Points on a hilly landscape, in no order, each with its height.
From any point a ball rolls to the lowest of the 5 points nearest to it. It stops when none of these is lower. Distance is the straight distance between rows; heights are no part of it.
fasof height 324: [71 102 128 94 107 113 116 105]
zofo height 456: [137 83 68 102 95 86 66 96]
zel height 604: [84 98 106 88 86 110 129 97]
faz height 408: [76 98 114 107 105 110 97 100]
Feru height 602: [86 102 105 86 86 102 127 96]
koge height 240: [122 120 81 67 102 107 111 104]
tul height 458: [97 103 104 94 95 94 119 85]
goru height 584: [88 96 103 93 90 104 120 97]
nogu height 298: [70 113 130 101 105 112 116 109]
tel height 257: [80 121 117 126 90 106 112 110]
Fumo height 622: [94 110 113 82 92 97 136 102]
lisu height 474: [117 90 100 111 114 78 83 83]
Zubam height 447: [139 103 67 95 99 89 77 93]
moze height 323: [104 97 89 113 91 87 97 78]
let height 504: [98 92 90 120 86 99 82 76]
rul height 252: [103 100 95 107 91 92 97 80]
fepa height 437: [106 102 109 85 109 82 114 103]
Bidid height 350: [120 77 82 95 104 88 80 104]
zuze height 307: [108 101 101 104 101 83 103 86]
retob height 342: [128 119 78 74 114 105 101 98]
mun height 104: [89 94 110 131 105 102 70 98]
zer height 313: [95 114 109 146 82 95 82 104]
Zonum height 460: [106 95 103 68 116 96 119 120]
poze height 605: [75 94 109 85 94 111 123 101]
zoru height 336: [79 100 122 119 106 106 92 105]
bigin height 270: [102 102 96 104 91 91 108 84]
kes height 349: [125 105 69 77 98 103 99 105]
Pip height 356: [83 94 112 125 108 106 84 100]
nal height 320: [113 106 90 61 104 113 121 121]
vibuf height 495: [106 111 112 83 106 90 125 101]
Zim height 398: [113 87 94 85 114 91 103 114]
Tiva height 359: [118 84 96 104 114 78 79 91]
zati height 439: [80 94 114 109 106 113 94 101]
tutok height 86: [128 75 76 100 98 84 63 95]
Nobo height 488: [81 89 101 100 91 107 109 99]
Kileg height 277: [122 91 82 88 104 96 92 108]
pomem height 343: [112 93 95 80 108 99 107 119]
kag height 384: [115 95 102 108 110 78 91 89]
faf height 266: [123 107 77 74 103 106 106 109]
ped height 233: [119 92 81 80 103 100 96 115]
zal height 302: [117 94 85 75 102 101 103 113]
Zarir height 301: [129 97 72 86 100 100 90 105]
lineb height 564: [96 109 107 88 94 93 133 98]
Lita height 367: [76 92 110 98 98 110 106 101]
zodek height 579: [71 122 140 99 101 114 133 111]
vuzan height 199: [92 96 95 107 86 99 97 83]
kisu height 623: [75 94 115 84 93 116 129 110]
dekub height 279: [90 85 92 114 92 108 85 90]
nok height 278: [116 119 86 62 103 114 122 113]
ripov height 264: [77 116 125 114 102 107 108 107]
buso height 303: [125 82 81 95 104 95 83 107]
tunal height 351: [134 110 72 86 103 98 88 98]
Bozi height 375: [106 106 107 96 107 84 114 92]
Kul height 292: [76 123 129 113 95 111 121 109]
Zepi height 346: [125 105 73 77 102 95 95 100]
tidet height 347: [91 86 91 118 91 106 78 86]
nosul height 404: [110 94 97 67 108 102 111 119]
zumuk height 237: [96 91 88 108 93 105 95 84]
leno height 185: [117 111 79 68 101 111 109 114]
Lut height 46: [85 116 113 135 93 102 97 107]
fuz height 335: [92 97 109 139 106 97 62 98]
nesa height 155: [81 116 119 128 96 104 96 105]
gagu height 651: [104 103 116 69 112 95 128 119]
luse height 489: [100 105 102 94 93 92 120 93]
mabef height 650: [75 99 116 81 91 111 136 104]
nuluf height 502: [93 84 88 126 91 107 69 80]
Lavud height 122: [122 78 90 101 114 81 71 92]
nus height 496: [67 109 135 95 112 118 126 111]
Fad height 271: [82 117 122 122 107 109 105 106]
rosib height 322: [73 98 124 103 109 115 110 107]
rasil height 473: [89 95 96 101 89 105 109 91]
tukot height 378: [122 84 94 114 113 75 67 81]
boved height 348: [131 100 70 85 97 94 81 98]
pipa height 616: [106 96 88 123 89 89 76 69]
Nezud height 256: [85 112 106 143 78 104 95 110]
Pepa height 468: [68 101 129 88 102 120 123 109]
tuse height 326: [87 88 104 113 97 110 89 95]
Rumuf height 446: [82 88 102 103 93 108 100 96]
Lagat height 379: [111 90 99 92 116 84 97 101]
Rego height 235: [89 110 104 147 78 102 91 105]
zoniz height 577: [90 81 95 129 97 107 64 87]
mele height 361: [124 124 86 66 119 109 103 97]
Deko height 328: [92 102 112 134 107 98 70 96]
sal height 156: [85 114 119 130 106 103 91 106]
Setuf height 353: [95 104 104 158 69 90 79 109]
fatev height 337: [118 82 95 99 115 84 86 99]
savo height 304: [120 126 89 60 112 108 114 104]

Call two points neighbours if one is among the 5 nearest of the other. Go from one point of each pair to the other, from neighbour to neighbour, staying as low as possible. Name the highest point that can't be avoided.
ped / mun -> kag
ped / tutok -> buso
Lut / vuzan -> Deko
ped / leno -> faf
mun / vuzan -> tuse

Where does a ball stop that starts at each point below?
gagu -> ped
boved -> ped
nuluf -> vuzan
Zubam -> ped
zati -> vuzan
kisu -> Lut
Fumo -> vuzan
vibuf -> vuzan
Zepi -> leno
Zonum -> leno
Kul -> Lut
retob -> leno
